A landscape with many valleys, sampled at points; each row gives a point and its height.
A ball rolls from a point to whichever of its 3 nearest points has the largest drop for the distance, and stops where none of them is lower. Distance is the straight distance between rows; heights are no part of it.
K924: 12	30	-20	22	8	22	16	-23	-3	14	-36	-10	-41	21	-54	11	-12	11	0	-41	25	29	-11	4	-15	-14	-15	25	-3	-14  height 375
K571: -1	-6	-32	-10	-21	7	17	47	23	1	-13	30	42	-8	25	-18	-48	60	-10	28	-44	-11	-49	-21	23	35	6	1	7	24  height 241
K154: -3	-21	7	22	16	-4	-13	0	24	19	11	-24	-32	-4	21	14	7	-8	15	-1	17	-8	46	5	-6	-53	0	6	-11	16  height 689
K989: 4	-19	-1	-33	35	0	-22	16	5	1	0	11	52	-4	20	-1	1	-26	-31	15	-8	-6	-16	-7	15	70	41	-13	0	-7  height 198
K300: -15	19	15	8	-24	-18	15	26	30	-10	16	-9	-19	0	-8	6	-9	-11	20	-28	6	-12	-8	13	-8	-17	-27	26	4	-15  height 409
K515: 1	-7	25	10	-27	-10	19	28	25	3	22	-9	-19	1	15	7	-5	6	14	-12	5	-5	3	10	2	-36	-23	22	-12	10  height 170
K991: -6	-33	-3	-15	0	6	-30	41	21	0	6	24	24	-23	25	10	-18	-30	-23	40	-27	2	-12	-2	-17	48	21	-18	-33	17  height 248
K418: 19	-14	11	-12	-49	-5	19	3	3	-15	15	15	16	-16	20	-22	-4	37	6	19	-18	-14	-29	-12	18	1	-24	13	-8	19  height 218
K213: -2	-48	-1	2	4	4	-13	29	4	7	8	-1	1	-9	22	24	14	-18	-17	19	-12	24	22	-25	-33	-11	46	15	-32	5  height 216
K574: 6	20	-8	-14	-20	-14	30	10	-20	-10	6	9	47	-5	8	-19	-6	29	2	6	-17	-46	-24	-13	53	32	-14	6	35	4  height 263
K857: 1	1	8	20	29	21	-14	-29	1	38	-42	-11	-53	18	-28	5	2	6	-11	-8	38	23	13	-14	-29	-14	-13	-35	-2	10  height 238
K754: 20	6	-8	-23	-8	-12	11	24	3	-6	-3	8	53	-11	4	-24	-14	35	-7	3	-20	-24	-36	-28	43	42	12	15	29	5  height 279
K254: -11	14	-2	22	-18	24	32	-2	43	21	-20	-32	-55	13	-35	23	-19	8	28	-31	40	14	9	-17	5	-47	-35	26	-9	14  height 273
K111: 9	-23	0	-23	-31	21	3	18	10	-8	6	16	33	-16	17	-12	0	19	-4	27	-28	-7	-30	-28	8	27	9	4	-11	17  height 277
K246: 0	18	24	-9	-34	-15	18	4	-1	-26	27	2	18	-13	4	-21	-9	6	17	12	-17	-42	-15	9	31	12	-33	4	7	-15  height 324
K933: 10	-53	-4	5	-13	-1	-19	19	6	8	8	3	15	-12	33	21	21	-16	-12	17	-13	20	21	-23	-20	-11	32	25	-24	6  height 207
K194: -2	-25	8	-32	-10	9	-7	11	-6	-16	9	12	32	-17	21	1	6	-10	-12	15	-7	-5	-16	-15	-1	19	23	6	-21	-2  height 183
K419: 1	-40	-6	-23	-32	12	-3	39	19	-2	-3	15	31	-19	26	1	-25	25	-18	37	-28	6	-22	-21	1	44	12	-17	-25	33  height 406
K980: -3	6	35	2	-37	-8	12	18	11	-17	29	-13	-2	-14	18	-18	-4	22	9	5	-20	-22	-11	6	8	-22	-31	15	-3	12  height 233
K40: -11	-26	-1	-31	19	19	-22	10	6	-7	15	17	40	-26	38	-4	4	-32	-20	19	-17	12	-8	-10	-11	47	38	-8	-20	-17  height 229
K204: -5	-1	-15	-41	38	2	-34	11	6	-6	-10	19	49	-5	15	-13	2	-22	-32	6	-8	-12	-12	-6	21	64	37	-12	9	-5  height 202
K349: 2	-40	3	-17	-1	7	-17	17	4	-4	13	0	14	-12	22	11	5	-16	-21	25	-16	18	-1	-21	-26	4	31	10	-24	-1  height 234
K653: 18	12	-21	-27	-8	-5	23	16	-12	1	-2	1	65	6	4	-23	-9	46	-7	9	-21	-35	-30	-20	60	32	3	18	50	10  height 353
K942: -3	-32	-16	-18	-27	12	3	37	17	-8	2	22	23	-10	22	-17	-25	36	-19	31	-28	4	-29	-18	-3	36	13	0	-21	22  height 264
K120: -11	18	-6	12	25	19	-5	-26	13	20	-25	-8	-49	10	-39	6	-7	3	12	-27	29	17	19	-5	-19	-13	-19	-16	-3	3  height 252
K978: 9	-11	-15	-41	27	6	-21	30	3	8	-7	21	58	-9	17	-7	1	-11	-27	14	-11	-10	-19	-13	20	74	26	-11	3	12  height 196
K928: -6	32	-8	18	43	-16	-13	-20	-32	-5	-18	3	-16	9	-23	-3	4	-11	4	-6	5	29	15	42	-30	-2	-11	-38	23	-23  height 366
K836: -1	29	7	3	2	-14	6	-10	1	-13	4	-6	-4	-7	-14	11	-4	-16	17	-20	-4	-10	-6	32	-2	-1	-14	8	1	-22  height 391
K470: 0	-34	-7	-3	8	4	-9	0	-15	-6	20	6	7	-6	33	17	26	-11	-13	7	-8	12	10	-6	-15	-23	35	10	-10	-13  height 222
K758: 3	-30	21	14	-14	0	-5	19	12	12	17	-11	-15	0	28	12	13	-1	5	8	-4	8	28	-2	-2	-35	16	22	-19	14  height 192
K299: -8	37	2	7	-15	1	41	-21	4	-18	-19	-4	-19	4	-44	6	-11	-11	17	-36	8	-1	-20	24	-6	8	-23	26	6	-26  height 435
K489: -1	-23	8	30	32	18	-24	-15	30	56	-13	-12	-55	23	14	-3	-1	-9	1	13	27	10	36	-16	-11	-34	-10	-72	-20	20  height 290
K393: 3	15	-8	30	42	-2	-24	-24	-14	29	-32	4	-39	11	-20	-1	15	-11	0	-8	34	22	27	17	-34	-19	-17	-51	11	4  height 515
K560: 10	-19	11	1	-29	-6	-1	3	-6	-9	22	-6	11	-3	15	7	12	-1	-1	9	-13	2	6	-11	5	-17	19	20	-13	-4  height 322
K550: 11	-9	-10	28	37	-12	-34	-12	-6	27	-2	-9	-30	9	10	8	5	-9	4	8	12	17	39	12	-23	-39	4	-22	-3	-1  height 447
K999: 1	-27	2	-28	14	4	-4	10	0	-15	6	19	45	-12	14	-7	5	-3	-17	7	-6	-6	-21	-21	7	46	42	2	1	-7  height 206
K601: -10	20	8	14	-14	10	26	4	32	-1	-15	-17	-41	0	-30	21	-10	4	23	-31	25	11	9	-17	-11	-36	-27	35	-2	4  height 289
K684: -10	-8	2	28	40	16	-17	-21	12	51	-25	-11	-56	22	-10	-3	8	-17	5	5	36	15	27	-15	-26	-17	-21	-58	-11	22  height 285
K955: -10	25	11	-13	-14	-19	4	-12	-11	-32	16	9	20	-5	-8	1	-6	-21	18	-4	-3	-24	-24	13	42	32	-12	12	28	-23  height 327
K549: -13	17	-6	19	15	23	-6	-33	12	45	-38	-15	-53	28	-36	12	-4	2	8	-15	39	21	21	-17	-17	-22	-19	-21	-12	15  height 93
K786: -16	4	5	-15	-2	-7	7	-13	-31	-15	23	1	13	-12	17	7	14	-24	10	3	-8	-8	-2	11	11	-7	18	5	-4	-18  height 401
K938: -7	2	3	15	1	1	6	21	39	12	1	-20	-44	-5	-6	14	-15	4	15	-29	28	7	13	-2	-8	-35	-22	11	-4	12  height 236
K595: 1	-2	16	-7	-38	2	10	3	-4	-26	20	2	24	-11	19	-14	1	12	2	11	-19	-23	-22	-4	25	10	-9	9	-2	10  height 215
K415: 6	-13	-1	34	24	10	-21	4	21	50	2	-12	-43	14	19	3	-1	-4	14	11	15	9	53	-6	-3	-49	-1	-37	-16	21  height 505
K44: -15	35	14	-2	-11	-14	19	6	11	-19	5	0	0	-5	-26	5	-3	-5	16	-26	1	-13	-29	21	-3	3	-33	24	10	-24  height 414
K92: 5	23	0	25	27	-1	-3	-30	-12	23	-42	2	-42	15	-46	8	1	4	5	-22	27	30	-1	13	-33	-15	-23	-16	6	-4  height 299
K384: -3	10	-8	25	33	-5	-20	-11	1	0	7	-9	-34	-6	-5	-2	-2	-17	8	-2	7	10	32	12	-22	-37	-7	-14	1	-3  height 449
K806: 6	-14	-8	-28	-5	7	10	18	-1	-17	-4	16	45	-5	17	-15	4	5	-15	7	-8	-21	-24	-17	36	48	25	4	9	8  height 260
K530: 2	-34	-1	-7	-5	0	-10	2	-16	-18	25	1	10	1	20	-1	9	-9	-3	11	-6	-4	5	0	-8	-12	18	17	-3	-10  height 278
K545: 2	-6	5	28	37	-3	-21	-15	16	32	-1	-10	-36	8	16	6	4	-12	6	7	26	11	43	-5	-13	-39	-3	-31	-1	19  height 475
K539: 0	25	-3	20	15	22	-2	-31	-13	33	-44	-10	-52	21	-49	1	8	11	2	-17	36	30	5	-2	-42	-11	-24	-26	-2	-1  height 317
K966: -7	-48	-2	-10	-2	12	-34	29	22	2	8	18	18	-17	25	22	5	-24	-27	33	-18	8	-7	-12	-21	33	34	-11	-36	8  height 259
K866: 10	-2	7	-22	-24	-4	17	6	-19	-14	18	2	37	1	14	-20	-4	22	5	18	-13	-34	-33	-9	32	29	-2	7	7	3  height 221
K740: 2	33	-17	19	39	-6	1	-23	-28	9	-28	17	-15	1	-43	-6	10	-11	6	-22	7	25	1	37	-33	9	-14	-31	12	-26  height 361
K668: -13	-12	-5	-22	19	1	-5	-11	-23	-26	17	9	30	10	21	1	19	-29	-5	7	-11	-3	-1	-8	4	14	47	4	7	-30  height 190
K812: 6	5	-18	-38	1	-3	7	2	-12	-7	-3	4	59	1	4	-7	8	9	-14	5	-12	-34	-23	-20	45	54	34	10	38	-1  height 262
K426: -2	12	28	-12	-22	-5	15	8	6	-27	22	0	6	-9	8	3	4	-2	8	1	0	-12	-16	8	11	-11	-14	13	7	-3  height 350
K215: 1	-30	7	2	-4	-11	-18	-4	2	5	21	-15	-4	-3	22	9	15	-11	-10	9	-7	11	32	-4	-9	-31	26	14	-15	1  height 204
K915: 10	25	-5	22	23	24	-2	-45	-19	43	-49	-10	-42	22	-46	-9	22	4	-13	-15	52	30	0	1	-35	8	-23	-40	-3	15  height 297
K839: 8	-6	-11	14	38	-7	-24	-6	-8	2	10	-3	-22	6	18	2	5	-11	-3	2	-1	12	37	13	-26	-37	10	-13	4	-8  height 428
K159: 9	34	-13	18	25	0	15	-33	-15	-8	-27	3	-14	4	-56	11	0	-5	3	-37	2	14	-4	31	-20	0	-6	-5	10	-27  height 352
K859: -8	-18	-1	8	6	-14	-19	-4	-19	-14	21	-3	5	2	15	-1	7	-25	5	9	-10	6	23	10	-1	-23	13	2	-6	-11  height 319
K75: 8	-47	19	4	-41	-2	0	20	7	-6	16	-5	7	-14	29	-1	10	11	-15	28	-7	4	-13	-17	-18	0	16	19	-28	17  height 200
K523: -4	-23	-6	-24	20	8	-12	-6	-19	-14	8	12	33	-9	20	10	18	-19	-13	7	-15	11	0	-11	-12	20	44	-1	-12	-15  height 65
K903: 0	-22	-17	-23	-1	17	6	40	20	-5	-6	18	45	-14	27	-2	-36	24	-20	31	-31	-4	-29	-17	13	50	9	-14	-11	27  height 320
K294: -3	-17	1	25	25	-1	-21	10	30	41	6	-23	-49	10	18	-3	0	-5	22	5	13	2	47	-8	-3	-57	-1	-15	-11	21  height 584
K719: -10	5	19	-6	-20	-12	0	-9	-24	-22	25	2	18	-1	12	0	8	-10	10	8	-7	-24	-8	5	20	-1	10	-6	6	-11  height 314
K727: 11	4	-16	-14	-22	-3	14	6	-8	-7	8	7	41	6	12	-29	-21	47	9	16	-26	-29	-43	-19	43	26	-12	7	30	9  height 251
K979: 6	-26	29	0	-45	-13	12	23	7	2	32	-7	5	-12	33	-2	1	23	-4	21	-23	-4	-4	-14	3	-24	-4	28	-23	25  height 208
K826: -11	-15	4	26	22	15	0	3	51	24	-7	-28	-60	14	2	11	-9	1	23	-14	24	5	26	-14	-5	-47	-16	-18	-15	20  height 693
K598: -12	45	15	-9	-9	-21	13	-11	-1	-18	8	8	11	-4	-22	-10	-8	-17	29	-14	1	-30	-22	33	31	23	-19	4	14	-32  height 344
K568: 31	43	-10	16	12	17	19	-59	-31	32	-46	5	-31	27	-59	-7	-11	20	-11	-31	18	32	5	16	-2	-24	-23	20	-14	5  height 337
K603: -11	17	-7	19	13	-3	1	2	25	2	-20	-21	-47	2	-23	12	-11	3	16	-34	26	19	21	4	-15	-30	-30	-2	1	4  height 271
K711: 17	42	-14	15	18	17	20	-47	-34	16	-54	1	-26	21	-62	-8	10	9	-17	-38	20	24	-1	16	-25	-4	-24	-10	-1	1  height 316
K251: -4	31	2	-23	-18	-18	13	3	-16	-14	7	-3	37	9	-12	-3	4	-5	13	9	-4	-48	-11	0	54	34	-7	6	37	-16  height 265
K437: -4	-10	-11	-42	26	-5	-26	-16	-20	-11	1	6	44	7	12	-5	20	-16	-8	2	-5	-14	-21	-9	33	46	48	2	27	-20  height 235
K83: 0	32	-14	9	-3	20	14	-27	16	16	-37	-12	-45	29	-50	22	-16	14	6	-32	27	20	8	-4	-8	-27	-28	25	-3	0  height 348
K323: 2	-9	-7	-44	2	3	-8	-2	-12	-13	-1	12	57	0	9	-14	14	-11	-16	6	-7	-23	-24	-14	28	49	32	-6	25	-11  height 244
K23: -8	-12	10	36	24	13	-10	-5	35	40	-18	-6	-57	15	1	0	-4	3	14	1	32	6	45	-8	-15	-39	-6	-34	-13	13  height 555
K632: 2	23	24	-2	-36	-8	13	17	12	-27	21	-8	9	-15	4	-9	-3	0	17	-13	1	-35	-13	18	5	3	-32	20	13	-5  height 339
K412: -4	-44	-4	-21	-16	14	-13	45	24	-8	2	15	35	-19	28	-1	-11	-6	-27	38	-21	0	-21	-13	-11	45	9	-9	-27	19  height 372
K88: -8	14	8	19	7	-11	0	-6	6	-5	2	-4	-25	-9	-8	12	-4	-11	15	-26	15	4	14	36	-19	-29	-16	-2	4	-4  height 356
K65: -15	19	4	8	24	-18	-2	-21	-21	-21	22	0	8	4	-4	13	6	-25	5	-6	0	2	10	25	12	-1	5	-2	7	-28  height 402
K136: 5	-21	-11	-28	-7	15	-7	35	24	-10	-2	18	40	-8	19	2	-7	6	-24	26	-15	-1	-24	-15	12	55	10	-13	-2	14  height 205
K854: 2	12	-7	17	44	-2	-15	-17	4	19	-23	-6	-44	9	-20	3	2	-3	-3	-14	16	16	19	15	-27	-15	-23	-26	16	5  height 499
K27: 0	-16	-18	-25	5	11	-23	48	27	9	0	15	46	-8	19	7	-12	-21	-29	41	-20	-7	-7	-6	8	60	12	-20	-11	7  height 86
K589: 1	-11	45	23	-41	-8	16	24	28	7	21	-18	-18	-10	33	-7	-4	20	9	3	-15	-6	6	-5	0	-34	-25	21	-14	30  height 176
K685: 11	43	-15	20	10	7	26	-28	-5	-2	-35	3	-24	11	-55	5	-13	10	4	-46	19	28	-12	21	-8	-19	-17	28	-1	-14  height 373
K316: -14	9	16	4	-7	-6	6	19	9	-14	26	-13	-14	-13	5	8	-1	-16	12	-7	-9	-11	6	19	1	-14	-19	17	-2	-7  height 355
K596: 11	-31	4	-16	-50	1	3	24	0	-2	12	5	18	-11	28	0	2	17	-12	31	-21	4	-15	-20	-5	6	8	11	-20	16  height 188
K495: -8	-52	-2	-6	5	6	-18	24	8	6	14	5	11	-13	23	17	12	-20	-22	25	-4	24	7	-28	-33	18	41	5	-25	-8  height 231
K724: -7	33	-17	14	22	3	4	-29	0	-10	-17	0	-36	4	-39	9	-1	-7	11	-37	10	21	-3	18	-19	-8	-22	5	9	-20  height 346
K113: 13	-12	-14	-26	-29	19	14	14	-3	-13	3	8	38	-6	16	-25	-21	43	-3	14	-24	-21	-32	-23	29	26	5	4	-2	25  height 230
K360: -7	-15	-6	-36	20	0	-22	30	11	-1	-2	25	46	-5	21	8	-1	-31	-32	31	-16	-2	-21	-13	10	54	23	-11	-6	-1  height 174
K364: -2	-51	5	-8	-19	11	-8	15	3	-14	18	5	16	-12	21	7	21	-5	-14	6	-14	19	-4	-11	-8	14	33	13	-20	8  height 250
K709: 8	27	-13	-23	-17	-14	12	-8	-30	-9	0	7	50	10	-5	-16	0	22	4	12	-2	-42	-26	-15	54	28	1	6	40	-2  height 287
K909: 14	-30	-4	1	-55	8	21	13	12	-9	7	13	24	2	18	-19	-23	51	-1	24	-29	-9	-28	-19	9	7	-4	15	-12	29  height 122
K235: 11	42	-18	22	21	5	17	-38	-12	7	-37	6	-25	14	-60	3	-10	11	7	-43	15	34	-11	23	-27	3	-15	17	1	-21  height 362
K90: -7	22	-2	-31	11	-18	1	-21	-30	-22	7	10	40	6	2	5	23	-19	-3	3	-1	-28	-9	-7	32	37	26	9	36	-22  height 247
K34: -14	24	-14	12	-2	7	9	-11	14	-11	-10	-13	-32	-2	-46	13	-9	3	15	-41	21	21	-6	18	-23	-11	-15	25	7	-17  height 340
K756: -1	-17	-5	1	13	-6	-11	-10	-30	-5	23	0	8	5	25	18	10	-18	-7	7	-1	19	28	5	-7	-27	32	1	0	-14  height 266
K214: -27	42	-5	14	15	-10	6	-32	0	-23	-9	-1	0	-5	-33	5	-10	-15	11	-33	3	-4	-16	48	-4	9	-8	-3	15	-34  height 387
K564: -14	29	2	-4	15	-25	10	-11	-27	-19	9	6	8	-5	-9	9	3	-24	15	-8	-4	-15	10	30	12	12	8	-17	21	-35  height 431
K972: 13	34	-9	17	34	12	-8	-35	-36	16	-61	5	-25	19	-53	-11	19	-1	-16	-14	32	32	9	8	-42	6	-25	-41	9	0  height 325
K344: 4	-20	5	-27	-30	-1	7	13	-4	-23	18	1	28	-6	16	-20	7	8	-7	15	-16	-19	-19	-19	14	19	18	10	-11	6  height 254
K351: 15	-6	-16	-19	-25	1	6	22	12	-9	7	8	47	-5	13	-17	-11	38	-14	15	-23	-26	-32	-24	32	32	-1	13	11	13  height 239
K13: -1	2	11	12	-20	-15	1	12	13	-16	28	-1	-8	-7	13	3	7	-3	11	4	-5	-1	17	13	-5	-26	-16	20	0	-4  height 359
K766: 0	2	10	11	0	-21	-1	-1	-7	-17	20	-5	-11	-8	12	15	10	-18	11	-5	0	-6	14	14	-8	-25	-2	13	4	-12  height 367
K385: 4	18	6	-35	-20	-12	10	-8	-14	-29	18	-1	30	-5	9	-8	10	1	3	10	-3	-31	-14	-6	43	32	7	-1	24	-9  height 249
K841: -7	21	-2	27	11	-3	-2	-17	10	-3	-10	-9	-28	3	-23	7	-3	-10	10	-25	4	14	14	26	-17	-18	-18	-5	9	-1  height 351
K147: 5	-35	-17	-7	-35	12	8	31	26	-1	-1	27	22	-9	18	-14	-33	53	-10	22	-49	-5	-42	-26	-1	26	2	-1	-12	28  height 167
K430: 10	-30	17	-6	-44	-2	12	19	7	-2	21	2	-1	-11	29	-15	0	20	-6	26	-23	-10	-23	-15	10	-11	-9	26	-16	26  height 203
K547: 2	-34	-20	12	19	-9	-19	1	-3	25	9	-7	-11	12	23	6	16	-11	-3	16	3	13	58	-4	-22	-43	30	-5	-14	-2  height 474
K822: -11	31	-1	20	23	-10	-7	-8	-25	-16	1	-8	-5	-6	-11	11	-5	-21	21	-16	-1	-1	9	39	0	-7	-13	-8	18	-27  height 368
K913: 1	-20	25	12	-29	-6	6	31	20	16	21	-26	-6	-15	30	-2	15	3	12	1	-5	-1	16	-8	2	-31	-7	27	-20	30  height 184
K227: -13	1	-21	-12	42	-6	-6	-28	-56	-10	8	7	41	3	15	-5	17	-23	1	-7	-16	-7	0	2	8	26	43	-18	28	-32  height 298
K193: 18	3	-13	-26	-7	-5	16	23	-9	-14	-4	10	51	3	-5	-30	-7	32	-5	7	-9	-34	-31	-20	57	45	15	12	41	17  height 363
K509: 0	9	18	-18	-12	-14	8	-13	-16	-25	19	8	18	3	12	-1	12	-4	17	5	-2	-27	-7	13	27	5	0	4	14	-19  height 283
K572: 14	28	-14	17	28	11	-2	-35	-21	21	-48	2	-38	12	-58	-6	2	5	-4	-25	27	29	5	7	-28	-3	-25	-27	2	-3  height 305
K58: -1	22	13	-11	-22	-19	16	-13	-8	-26	24	2	24	-11	2	0	8	-3	26	11	0	-38	-17	12	28	20	-16	15	8	-13  height 312
K96: 0	11	10	22	24	12	-3	-28	-11	51	-48	-10	-51	24	-33	-2	10	-8	-19	-9	37	33	4	-2	-31	1	-12	-55	-13	8  height 272
K886: -8	29	-15	19	17	15	-10	-30	-2	16	-38	-4	-39	14	-45	5	-8	4	6	-33	22	22	7	6	-13	-21	-18	1	4	0  height 288
K728: 0	35	10	-15	-26	-15	23	5	-14	-25	10	5	35	-3	-5	-9	-12	7	16	3	-4	-53	-34	8	56	42	-27	5	27	-13  height 284
K444: -2	-50	9	4	-18	4	-5	19	-2	10	20	-4	8	-12	26	-6	14	-4	-8	19	-10	12	20	-11	-21	-25	29	17	-26	14  height 201
K905: -6	-2	-7	26	26	2	-19	-14	7	19	-14	-3	-44	1	-13	9	-9	-9	5	-15	18	12	30	6	-15	-28	-18	-25	-1	1  height 476
K644: -18	34	20	5	-14	-19	19	2	10	-11	21	-10	-11	-10	-7	2	-12	-5	16	-23	5	-7	-18	22	-8	-6	-23	11	2	-18  height 404
K102: 11	-23	-7	-32	-20	-5	8	16	-10	-25	14	4	38	-4	12	-21	0	13	-16	13	-16	-9	-23	-18	23	38	21	5	-3	3  height 267
K562: -12	-7	15	18	-12	16	22	20	46	17	-3	-37	-53	2	-5	21	-10	3	28	-31	34	13	16	-17	1	-47	-34	16	-12	17  height 255
K815: 16	42	-9	14	-18	18	24	-40	-9	5	-43	-7	-35	17	-59	14	-12	13	4	-39	22	25	3	20	2	-29	-26	46	-1	-7  height 398
K757: -6	23	-5	17	30	-12	-5	-16	-13	-6	-5	2	-21	6	-22	7	0	-14	10	-11	-3	17	8	34	-24	-15	-11	-17	11	-20  height 357
K68: 11	32	-7	18	15	24	0	-57	-27	35	-53	-3	-40	26	-51	-3	2	13	-13	-14	30	22	10	3	-17	-10	-26	0	-8	2  height 321
K216: -4	-10	21	26	-5	5	7	22	39	23	15	-18	-38	-9	24	9	-6	-4	8	-12	18	8	25	-3	2	-38	-14	11	-10	8  height 199
K357: 6	-39	-7	25	23	1	-26	-2	5	40	10	-10	-28	9	21	4	4	-11	14	6	11	13	56	-10	-19	-50	25	-12	-8	3  height 506
K185: -7	8	-14	19	25	-19	-18	-21	-32	-8	8	6	-7	7	4	-1	6	-18	6	9	0	2	32	33	-11	-26	-3	-25	8	-24  height 430
K716: 16	-10	32	-4	-54	-2	17	7	12	-5	20	-3	8	-12	23	-15	-7	31	9	10	-23	-13	-18	-1	9	-16	-23	25	-20	22  height 219
K508: -10	6	-6	25	36	12	-26	-29	13	42	-26	-12	-51	22	-14	11	-3	-1	-1	-2	24	12	32	-7	-28	-34	-20	-44	-8	11  height 274
K656: 3	-7	13	13	-5	-13	-2	13	7	-15	31	-16	-13	-6	16	6	4	-6	-2	1	-10	0	22	14	-6	-44	4	15	-1	7  height 360
K608: -8	6	-10	-19	10	-11	6	-22	-37	-18	6	3	26	15	12	10	19	-26	5	2	-9	-11	-6	7	15	15	35	-6	23	-33  height 268
K273: 4	-4	16	-9	-18	-13	-2	4	-10	-16	18	6	8	-8	9	-3	16	-6	-10	10	-14	-14	5	2	5	-4	13	14	-3	-9  height 334
K93: 2	1	21	-4	-23	-10	11	11	17	-16	28	-15	-21	-12	6	-12	0	-7	8	6	-1	-11	10	11	0	-21	-8	17	-10	11  height 358
K69: -10	-8	28	16	-16	0	18	33	35	3	19	-32	-31	-6	4	3	0	5	19	-19	18	3	17	4	-9	-32	-31	13	-9	8  height 173
K458: -19	13	-9	6	36	-15	-7	-22	-44	-20	11	15	12	14	2	11	22	-23	8	-7	-8	1	3	34	2	6	14	-18	18	-32  height 429
K808: -9	-6	-3	-40	38	-8	-15	-3	-13	-10	-3	23	50	-3	20	-8	16	-27	-28	5	-1	-13	-15	-11	10	51	52	-6	13	-11  height 217
K73: 4	-15	-4	13	15	-9	-26	6	-9	11	9	-2	-23	9	13	-4	7	-12	-3	3	2	11	38	7	-15	-40	18	-15	0	4  height 448
K490: 6	22	-8	8	11	17	-4	-32	2	25	-31	-7	-42	17	-46	19	-8	1	0	-32	25	27	10	-5	-18	-22	-12	3	0	13  height 304
K895: -17	42	-1	7	21	-11	6	-11	-2	-16	0	-2	-5	-3	-33	9	-15	-16	20	-17	3	8	-3	27	-13	-1	-11	-7	14	-27  height 378
K956: -10	-1	-6	14	27	-13	-19	-7	-20	-1	22	-9	-11	3	5	10	3	-16	0	10	-11	10	34	17	-6	-28	10	-18	10	-13  height 403
K814: 16	43	-10	-12	-20	-19	24	8	-21	-9	5	10	37	6	-7	-15	-4	26	13	5	-7	-54	-29	7	63	33	-22	12	50	-3  height 293
K352: 14	-12	18	-9	-44	-4	10	14	0	-12	32	1	12	-8	20	-19	-6	18	-7	24	-21	-15	-10	-13	21	6	-7	16	-6	6  height 210
K77: 15	39	6	15	28	24	8	-39	-45	32	-53	-1	-27	27	-50	-21	25	5	-26	-16	35	34	3	-1	-29	4	-15	-26	-4	3  height 318
K60: 8	-3	-3	-22	-19	2	13	6	-15	-29	21	7	38	-7	16	-13	3	3	-6	15	-11	-22	-27	-9	31	28	9	5	2	-4  height 232
K935: 11	-3	-28	-21	-25	3	18	24	10	0	-1	17	48	-11	11	-33	-26	54	-3	17	-33	-17	-39	-26	28	37	11	15	4	17  height 237
K707: -7	26	1	20	-15	16	23	-14	14	2	-31	-11	-31	7	-42	23	-18	6	12	-43	24	18	-2	-1	-4	-26	-32	40	-10	-10  height 315
K760: 14	-15	1	-22	-39	3	18	20	-1	-18	18	8	29	-2	23	-15	-7	27	-9	22	-18	-12	-26	-14	17	22	6	9	7	18  height 220
K570: 4	-37	1	-10	-47	6	4	27	3	-11	6	12	26	-13	22	-20	-12	43	-12	25	-28	-8	-22	-21	-6	16	-2	4	-26	27  height 157
K70: 1	2	4	21	13	-8	-17	1	6	7	10	-12	-15	0	16	20	6	-12	10	9	9	5	41	17	-19	-40	-3	10	6	0  height 724
K306: 3	6	-1	23	36	-5	-27	-16	-6	24	-18	-6	-38	12	-5	1	8	-5	6	-3	20	21	40	21	-30	-27	-15	-44	9	4  height 510
K900: -4	4	-4	10	18	-15	-7	-14	-17	-11	13	4	-2	-6	1	10	4	-26	3	-8	1	8	21	15	-12	-30	6	6	8	-17  height 365
K225: -7	-30	-4	-33	-3	3	-10	11	-2	-12	6	17	36	-9	21	-5	17	-26	-26	14	-22	3	-5	-18	-1	27	36	-6	-12	-16  height 154
K664: -12	7	-3	23	17	6	-7	-2	24	17	-4	-22	-42	3	-8	20	-9	-1	13	-19	28	2	38	3	-10	-37	-19	-9	-9	13  height 370
K792: -2	-43	0	-11	-30	9	-6	37	15	-3	4	14	19	-20	23	12	3	-2	-23	29	-24	11	-19	-17	-19	16	27	10	-30	28  height 282

Two balls start at each pair of points below. Name the first point that both come to, or write -.
K812 and K90: K437
K711 and K77: K549
K924 and K568: K120
K68 and K972: K549

Where does a ball stop that starts at each point below?
K385: K430
K294: K515
K102: K430
K539: K549
K815: K549
K357: K515
K426: K430
K384: K515
K756: K515
